Points, in no order, along strands that fork and pass close to each other.
Two points are linked if the straight distance between their rows is under 55.1. Some points are linked to none.
durup: 10 7 -14 12 -31 -21 -11 28 -21 11 -19 6 -16 9 -10 13 18 -13 36 2 -3 -11
kesuk: -11 -17 -19 14 24 2 10 10 -30 3 -27 -28 4 55 10 -12 3 -11 7 11 21 10
garo: 8 3 13 -27 -7 -12 1 3 -40 30 34 0 7 5 -2 -29 22 20 -28 -19 -14 15
sud: -43 25 7 -11 -12 -23 -1 -6 41 -1 25 11 10 33 -9 -13 -4 -18 -18 24 4 -2
Tego: -6 14 -5 -29 21 10 4 -3 7 22 34 18 11 9 1 2 -12 6 -29 -2 -31 -9
vefar: 21 0 9 -8 -12 -5 -6 17 -45 11 2 -16 35 5 8 -11 11 14 18 -4 2 18
teru: 0 22 -5 -9 -15 -18 2 4 -22 6 5 -5 13 -4 -11 -7 11 -14 -3 -1 -8 -4
Pimu: -31 -1 -14 0 17 -2 5 2 17 7 10 8 -8 51 9 17 -13 -5 -5 17 0 -12
Pup: 4 -7 -32 10 41 19 5 -12 -14 -29 -33 -33 5 -4 0 -1 -10 2 -11 -2 5 3
sise: -6 -12 -11 21 5 3 7 2 -5 -14 -8 -12 8 16 3 13 -5 11 9 9 14 1
guti: 4 3 -16 19 -2 -8 -4 -9 0 -21 -45 -20 -23 -15 -15 -22 12 -20 14 -3 18 1
mudi: 1 -7 22 -4 -10 6 -1 13 13 9 29 14 17 -5 18 24 -17 21 15 4 -5 1
Dez: -24 15 -17 6 -12 -25 7 1 7 6 1 -1 -21 32 -14 -5 10 -31 6 12 6 -9
Zasid: 9 -8 -13 -19 21 20 13 -6 -13 5 -19 -21 -22 -3 -10 -47 21 -11 -14 -18 3 15
teba: 3 16 30 4 -20 -15 -5 -8 25 -32 2 4 35 -27 1 -2 -7 7 5 11 16 -2
dimo: 3 -13 -15 35 -8 -3 0 9 -12 -13 -22 -12 -7 -6 -15 15 2 5 17 8 18 -1
kot: 1 6 -12 -6 -1 -5 -17 6 20 14 4 17 -3 18 29 40 -21 6 29 -4 -34 -23
fel: -15 22 -4 -45 8 -19 0 -8 -6 26 21 7 -15 40 0 -33 15 -18 -29 -6 -15 -6
rodup: -7 1 -11 -12 23 14 19 -10 3 -4 -2 -12 -13 -6 -17 -25 7 -14 -29 -7 4 10
damu: 8 9 11 -12 -15 -2 0 16 9 14 23 26 0 -9 1 13 2 5 3 2 -12 -15
nanat: 3 0 22 36 -36 -16 -12 4 4 -18 -4 11 3 -26 -17 34 1 4 18 12 16 -8
tup: -10 -20 6 13 -3 6 -24 -7 36 -7 15 8 17 0 40 45 -35 36 28 3 -12 -4
Kovir: 18 -3 11 -20 -6 2 -2 14 -44 23 4 -5 8 6 5 -27 23 18 0 -13 -6 16
zila: -12 14 -8 -6 -7 0 -25 -16 55 -8 0 25 -4 10 26 17 -24 14 8 7 -13 -21
roz: -20 -35 -20 16 37 24 24 4 -11 6 -2 -10 -19 50 9 7 1 1 -11 4 21 9
lefat: -6 9 16 -5 -7 -7 11 -13 -13 6 34 -11 14 -30 -27 -34 8 -6 -43 -3 2 22
bol: 14 -5 -4 32 9 15 2 2 -15 3 -14 -9 -25 -46 -37 18 0 -20 -11 -8 -3 -3
dabo: -45 14 -4 -9 19 -16 6 -17 28 -1 23 -3 8 39 -11 -10 -13 -21 -37 21 13 7
tema: -6 -11 16 5 6 27 4 1 43 -2 10 30 -22 -20 -3 10 -7 13 -17 -2 -1 -15
nikul: 16 0 -15 -12 4 6 -1 3 11 1 -24 15 -20 4 26 6 2 2 19 -7 -12 -13
kezat: 9 -7 9 25 -26 -8 -8 15 4 -5 -9 22 -15 -6 0 43 3 8 29 4 9 -16
nodu: 14 23 -3 -29 20 6 -3 -13 -20 -14 -4 -16 29 -24 -1 -26 0 -3 -25 -10 -15 7
balel: -23 31 10 -19 -20 -20 -4 4 30 11 31 24 7 18 -6 -12 2 -11 -7 16 -9 -15
gigum: 12 -20 -3 7 29 36 20 2 -19 -2 12 -12 20 -21 -6 17 -12 22 -22 -5 -5 7
defe: -4 -4 -11 -12 -6 3 -27 -30 58 -16 -27 27 -10 -5 38 15 -20 17 14 -5 -7 -24
saz: 22 28 -2 -33 21 7 -3 -12 3 -14 -13 -1 11 -35 2 -15 -7 -10 -27 -14 -27 -14
fumom: 4 12 20 4 -24 -20 -3 5 -29 1 25 -13 39 -14 -12 -18 7 3 -6 10 8 17
tal: 6 13 34 -14 -30 -18 0 7 -9 12 37 11 32 -11 -4 -11 9 10 -5 3 1 13
bap: 24 -21 8 2 11 18 -5 -7 7 -28 -17 -10 26 -18 34 11 -16 34 23 -8 5 12
gife: 10 -16 14 -10 20 39 12 -3 24 -6 10 16 2 -27 5 6 -15 20 -23 -4 -7 -2
Simum: -14 20 2 -42 8 -3 7 -17 16 12 23 8 -13 11 -8 -46 15 -16 -33 -4 -4 3
Zadu: -18 -34 -15 26 28 24 27 -9 -2 -10 -4 -22 -20 20 -13 -9 1 -1 -11 5 28 17
Zin: 11 1 6 -3 6 5 4 3 -40 13 23 -9 27 -25 -16 -4 2 9 -30 -2 -13 11
Fona: 27 -3 27 -1 -14 12 -2 13 -31 10 20 -2 30 -33 -10 3 5 17 -13 -5 -1 13
Votiv: 7 30 11 2 -38 -35 -19 -3 22 -24 -18 16 2 -14 3 -5 10 -15 20 6 5 -22
rizus: 10 2 6 11 -34 -16 -6 24 -28 23 1 7 -14 -10 -23 4 23 -17 16 -3 0 2
tol: -3 0 19 29 -29 -6 6 2 -24 -6 14 -19 22 -28 -33 -7 6 -4 -6 13 19 22
fupap: -1 -22 -15 21 5 6 0 2 2 -3 -4 1 3 18 19 45 -15 23 27 8 7 -6
pum: 4 -18 -33 1 35 11 5 13 -34 13 -22 -18 -6 47 17 6 0 -3 9 -3 -3 0
Riman: 19 -4 -4 1 24 26 -2 -10 14 -16 -25 9 -21 -37 -3 17 -9 1 -19 -13 -12 -21
Nik: -17 15 13 -22 -6 -11 8 -13 0 18 31 2 -11 -12 -24 -41 16 -18 -37 -4 -1 14
Fos: -8 -20 17 23 -10 18 -2 -3 42 -2 7 43 -44 -15 -8 21 -1 10 -3 -1 13 -18
Luve: -6 -15 2 12 15 19 27 -12 3 -3 8 -16 -20 -24 -27 -24 3 -8 -31 -3 17 22
piled: -15 -23 5 -7 3 -5 0 -19 39 -16 -16 9 3 46 59 -6 -12 16 33 6 19 8
Vam: -3 -25 11 -7 -11 -10 -11 -16 39 -18 -9 0 14 20 64 4 -13 23 48 -7 1 15
fov: -26 16 -6 0 8 -13 -5 -19 29 -22 -1 -5 26 29 7 5 -18 1 -3 18 13 -6
vago: 17 3 12 -27 -2 15 -8 11 20 22 10 32 -17 -11 19 14 -6 7 3 -12 -33 -20
Tidak: 15 4 -18 -5 5 2 0 6 -14 -4 -26 -4 -10 0 3 -3 10 -8 9 -7 -7 -4
semaf: 33 -3 14 1 -15 4 -10 28 -47 13 9 -7 36 -17 0 13 0 22 17 -8 -6 16
Kad: -7 -6 -17 37 -11 -10 4 2 -13 -7 -28 -26 -24 0 -29 -7 5 -19 19 6 21 8
pokot: 8 16 -13 -15 15 3 -5 -4 -39 6 11 -21 36 -10 -4 -4 -3 2 -20 -5 -21 5
Taz: -11 -23 0 22 7 2 -10 2 12 -6 19 -2 19 31 38 51 -29 31 33 9 -4 5
gipe: 22 -21 3 -2 0 12 -5 23 -10 21 12 8 6 -4 30 44 -13 25 29 -14 -24 3
gezi: 2 21 9 -14 2 -7 -4 -4 3 -6 16 1 35 -13 5 6 -14 2 -11 6 -13 -5
Mogop: 1 -5 6 19 -11 -3 4 -6 31 -4 -19 20 -64 -18 -22 -6 18 -22 9 -7 22 -11
mago: -16 -11 2 -3 4 -6 12 6 7 9 11 5 -7 54 23 5 3 3 16 10 12 3
lela: -26 10 -7 -19 0 -19 1 2 -16 40 34 11 -13 45 -8 -12 13 -17 -23 4 -9 -3
lum: -21 33 1 -25 4 -17 -13 -4 20 8 30 13 25 27 6 0 -17 -9 -7 11 -18 -13
toz: 22 1 8 25 -6 9 -6 11 -21 -7 -10 -8 9 -41 -23 21 0 -4 -2 -2 -3 0
nev: -4 28 -5 -25 1 -5 -10 3 -2 25 42 18 19 -10 -12 2 -13 -1 -34 -6 -40 -15
bipi: -22 -2 -15 7 27 1 16 -18 -6 -13 -4 -28 6 28 -6 -14 -8 -20 -22 12 20 15
riza: -24 -9 -16 34 -12 -14 11 1 -9 6 -15 -22 -27 26 -23 -23 9 -28 19 12 27 19
deza: 29 3 8 -19 4 18 -8 11 -1 11 -8 29 -21 -24 9 5 7 -6 -2 -14 -22 -16
zusis: -2 24 -3 0 -29 -36 -18 -17 29 -37 -29 6 5 2 18 -8 5 -3 32 7 21 -12
rirog: 9 -13 -9 18 22 20 7 -18 11 -19 -31 -15 -29 -36 -22 -13 0 -6 -14 -8 16 2
folog: 19 2 7 12 18 18 -6 -14 5 -9 -20 10 -35 -49 -28 12 2 -21 -18 -16 -9 -17
dilam: -15 -5 -33 17 35 7 7 -26 -6 -26 -35 -39 -4 15 -10 -12 -6 -12 -14 4 18 9
Rogo: 11 -8 23 16 -13 -1 -10 -4 21 -26 -6 11 13 -27 14 16 -8 20 16 4 22 0
mibeg: 25 0 15 -32 -2 13 2 11 -19 12 0 10 -4 -17 9 -18 18 6 -6 -17 -10 2
lufi: -21 -28 -9 25 19 24 35 -8 -8 9 14 -19 -22 2 -28 -13 0 -6 -28 3 21 31
tisi: 5 -20 -17 7 -1 6 -2 24 -50 13 -32 -27 0 16 -6 -14 15 3 22 -9 4 11
tumer: 14 10 -2 3 -6 -5 -3 1 -17 -14 -13 -16 17 -21 -10 -7 4 -6 3 -2 -2 2
Mun: -3 13 20 -34 -6 2 -10 4 35 14 26 22 13 4 29 -14 -10 7 3 1 -24 -4
Lil: 3 -9 -16 3 10 0 -5 11 -53 6 -33 -41 11 -1 -20 -36 8 -4 2 -5 0 19
dotas: 8 -6 -16 -14 -2 -3 -6 16 10 16 -12 20 -25 21 34 34 -1 5 36 -8 -24 -20
Tib: 9 -18 -6 20 28 23 9 1 -16 -6 10 -14 30 -7 6 38 -26 33 1 2 -2 6
zal: -12 -22 2 5 -6 1 -17 -20 47 -16 -1 13 6 6 48 19 -23 31 28 -2 6 1
fima: 22 23 25 6 -36 -25 -17 8 -3 -19 -25 7 0 -28 -12 -7 18 -21 24 -2 5 -6
Vufe: 15 -19 -30 7 9 15 0 26 -47 20 -23 -17 2 24 6 13 3 8 26 -7 -7 4
kise: -18 -20 -15 27 2 -4 12 6 -16 -7 -24 -23 -8 39 -5 -15 12 -10 18 12 34 13
Dopug: -9 20 -14 -17 4 -8 -10 -5 27 1 0 11 2 15 19 20 -16 4 9 5 -25 -18
saden: 11 14 3 -40 -11 -15 -4 8 -31 32 15 7 -18 3 -2 -37 29 3 -17 -26 -21 -2
duz: 3 -17 7 -12 30 38 21 2 -1 6 24 4 11 -4 0 -2 -11 21 -31 -3 -4 8
pini: -22 14 -12 -13 6 -9 4 6 8 23 21 15 -12 37 0 8 -1 -14 -9 6 -12 -18
Tugod: 11 6 -12 -12 14 6 1 -3 -36 3 -21 -32 3 -11 -14 -45 13 -10 -17 -14 -3 15
pese: 7 18 28 -2 -31 -21 -4 2 9 -9 17 13 25 -17 -2 -3 8 -2 13 11 9 2
Zirog: 10 13 2 -13 16 10 3 -11 4 -3 0 2 -2 -43 -21 -8 -2 -13 -36 -11 -15 -4
bomov: -2 -4 15 29 -31 -12 7 12 -6 -7 9 -3 9 -12 -24 11 9 -7 6 13 17 8
nul: 5 17 0 13 -36 -28 -9 14 -35 9 -5 -12 15 -7 -25 -5 14 -18 13 7 -4 2
sok: 9 -1 20 -18 -12 -3 -5 -3 29 -7 -6 14 7 2 37 0 -4 17 26 -4 -9 0
bubu: -14 -8 1 18 -2 8 -2 -6 40 -4 -6 25 -60 -17 -19 19 2 -10 -6 -3 10 -22
donov: 10 11 24 -5 -6 0 1 -11 -10 1 16 -2 11 -47 -29 -17 5 -17 -25 -1 -4 7
fero: -12 -17 5 -2 0 -13 5 -5 17 -8 -10 0 0 57 41 -10 3 4 32 11 28 8
Fusu: 4 -20 13 14 8 15 1 5 6 -7 17 -4 30 -13 23 35 -24 36 13 6 0 11
barun: 11 -12 -15 2 31 28 10 -12 2 -25 -30 -16 -6 -26 2 0 -5 8 -16 -10 -1 -3
gera: 6 -8 -4 25 7 6 6 -18 18 -13 -29 1 -55 -30 -28 -7 7 -15 1 -12 20 -3
giges: -7 6 -14 25 -31 -20 -2 17 3 3 -5 14 -28 13 -9 33 11 -11 31 13 3 -21
fazag: -28 -1 -5 -4 25 -3 11 -9 -2 7 23 -11 13 36 -7 -9 -9 -18 -37 16 7 4
Veve: 19 8 4 10 -24 -16 -15 4 1 -26 -47 -2 -15 -15 -5 -12 18 -11 27 -8 16 -2
tak: -8 40 -15 -35 6 -21 -11 -10 -1 14 18 4 21 6 -5 1 -12 -15 -23 1 -36 -17
Lofi: -10 -19 10 6 -31 -5 15 26 -7 25 22 14 -20 33 -4 -8 29 -2 19 7 18 11

Follow the links from the first point to the second, and from the first to the third. Name the last point that the two ways share.
Zadu, zusis, fero => Kad
zila, dilam, rizus => tumer
tumer, lum, mudi => barun
dabo, saden, teba => barun
kot, bomov, nev => tumer
lela, fima, Vufe => Kad

A fork is a point with three links, a tip a point with one. Leave the first point through the second and follow the links. Name the first fork or tip that comes.
tak, lum => barun
fupap, Taz => Kovir
Vufe, tisi => roz
nodu, saz => Kad
nul, rizus => Rogo

A fork is a point with three links. Follow the links from the first point to the second and name the forks in between, in order.
mudi, fero => Kovir
vago, sud => barun
Zin, bol => Kovir, barun
pini, guti => Kad
Pup, durup => barun, tumer
zila, Fusu => tumer, barun
kot, tol => tumer
